Each row is a point on a landscape with many peaks, with its height.
A climber steps from a point to the highest of its 4 nearest points, and stops where none of them is higher. Distance is the straight distance between rows; heights are no part of it.
z700: 6 8 7 9 -31 -30 15 5  (h 520)
z617: -18 -9 -5 -12 13 -20 41 -10  (h 657)
z817: -12 1 -17 -13 11 24 -22 5  (h 336)
z96: -11 10 48 -2 17 9 -6 17  (h 56)
z521: -1 -9 31 10 3 -15 -26 -7  (h 243)
z481: 4 -25 -18 6 22 0 29 -17  (h 522)
z61: -10 -8 -12 -20 7 -3 -27 1  (h 259)
z403: 16 29 15 9 -21 20 21 -11  (h 428)
z694: 30 21 11 -8 -19 29 -4 -36  (h 283)
z132: 10 -1 15 26 -14 -25 7 3  (h 403)
z191: 9 20 17 13 -30 3 26 -3  (h 326)
z548: -28 6 26 -23 19 4 -13 16  (h 163)
z46: 10 -17 14 28 10 -8 -16 -7  (h 460)
z133: -3 -13 -25 -11 6 -13 -15 0  (h 253)
z656: -16 -12 7 0 10 -33 35 -6  (h 601)
z743: -21 0 -2 -28 16 -8 -30 7  (h 182)
z600: -11 9 -7 -17 15 42 -15 15  (h 180)
z155: 3 12 -9 -4 -2 30 39 -15  (h 438)
z746: -29 5 12 -25 20 13 -1 27  (h 152)
z261: 20 -8 -48 10 -11 5 -11 -3  (h 299)
z130: 0 13 -4 -11 -30 -30 19 14  (h 721)
z20: 18 -12 12 35 1 -14 -5 -12  (h 302)
z316: -11 -10 3 -9 -1 -21 -31 2  (h 183)
z727: 15 13 0 19 -11 24 34 -8  (h 531)
z428: -12 0 -3 -16 10 -4 49 -12  (h 567)
z592: 10 -16 15 19 23 16 -12 -18  (h 297)
z835: -26 5 4 -24 17 3 -19 11  (h 174)
z63: 2 13 -28 -15 -27 -18 18 11  (h 583)
z909: -6 -6 -22 -17 10 -10 -28 -3  (h 276)
z767: -18 3 -9 -24 17 17 -29 11  (h 224)
z86: 15 -3 -7 29 -7 5 31 -5  (h 654)
z300: -6 1 43 10 16 9 -19 -2  (h 110)
z292: 8 24 20 4 -35 -9 18 8  (h 250)
z204: 10 15 8 20 -31 -17 20 0  (h 368)
z65: -2 24 -5 -19 -33 -21 21 12  (h 594)
z520: 16 6 10 23 -19 -2 21 0  (h 483)
z508: 2 -10 7 14 -9 -31 -14 -1  (h 378)
z239: 0 -10 35 16 31 30 -11 -9  (h 216)
z901: 12 1 -19 4 4 25 -31 -2  (h 465)
z436: 0 -6 -28 1 7 19 -34 -4  (h 447)
z472: -13 -9 17 -12 9 -17 -30 2  (h 200)
z626: 1 -1 1 7 -17 -33 4 10  (h 422)
z993: -32 0 24 -16 18 0 14 40  (h 127)
z275: -4 -5 -20 -6 -16 -33 1 11  (h 362)
z569: 9 -13 -15 18 12 4 32 -11  (h 643)
z324: 13 -29 -1 25 25 8 -5 -17  (h 284)
z902: 6 32 15 -18 -39 -5 12 0  (h 264)
z185: 16 18 3 -13 -7 36 10 -32  (h 327)
z897: -3 -2 -22 -12 11 14 -33 2  (h 389)
z278: 17 -8 -20 17 -9 24 -37 -1  (h 445)
z272: 4 -29 -2 11 37 18 -3 -23  (h 366)
z349: -2 -5 -8 2 -13 -36 -8 6  (h 392)
z652: 6 4 -12 -3 7 34 -31 2  (h 494)
z605: 8 -11 -43 -5 -2 -1 -26 3  (h 208)
z90: -25 4 39 -4 21 -4 13 39  (h 116)
z89: -4 -30 -18 5 31 -7 12 -21  (h 446)
z519: 17 13 9 15 -19 13 23 -8  (h 402)
z676: 14 -18 -9 27 14 3 16 -13  (h 450)
z608: -8 1 -13 -15 8 13 42 -11  (h 548)
z899: 16 38 29 -9 -37 7 5 -13  (h 294)
z363: -11 -6 -12 -19 0 -28 -23 5  (h 210)
z453: 2 -6 -30 -9 -10 -19 -2 7  (h 339)
z892: 8 -5 -41 -4 -17 -6 7 4  (h 442)
z692: 22 6 -6 15 -8 23 -41 2  (h 440)
z536: -30 -4 5 -22 22 6 17 39  (h 120)
z973: 24 -7 5 35 -5 -4 16 -12  (h 511)
z760: -29 8 35 -15 11 -2 -10 18  (h 150)

Where does a climber stop that starts at each point below?
z155 | z617
z508 | z130
z363 | z652
z519 | z86
z133 | z130
z90 | z652
z239 | z86
z694 | z86
z300 | z46
z899 | z86
z61 | z652

Two climbers start at each pair of points below. Name the first point that both come to, or write never.
z191 and z20 | z86
z605 and z349 | never
z204 and z902 | z130
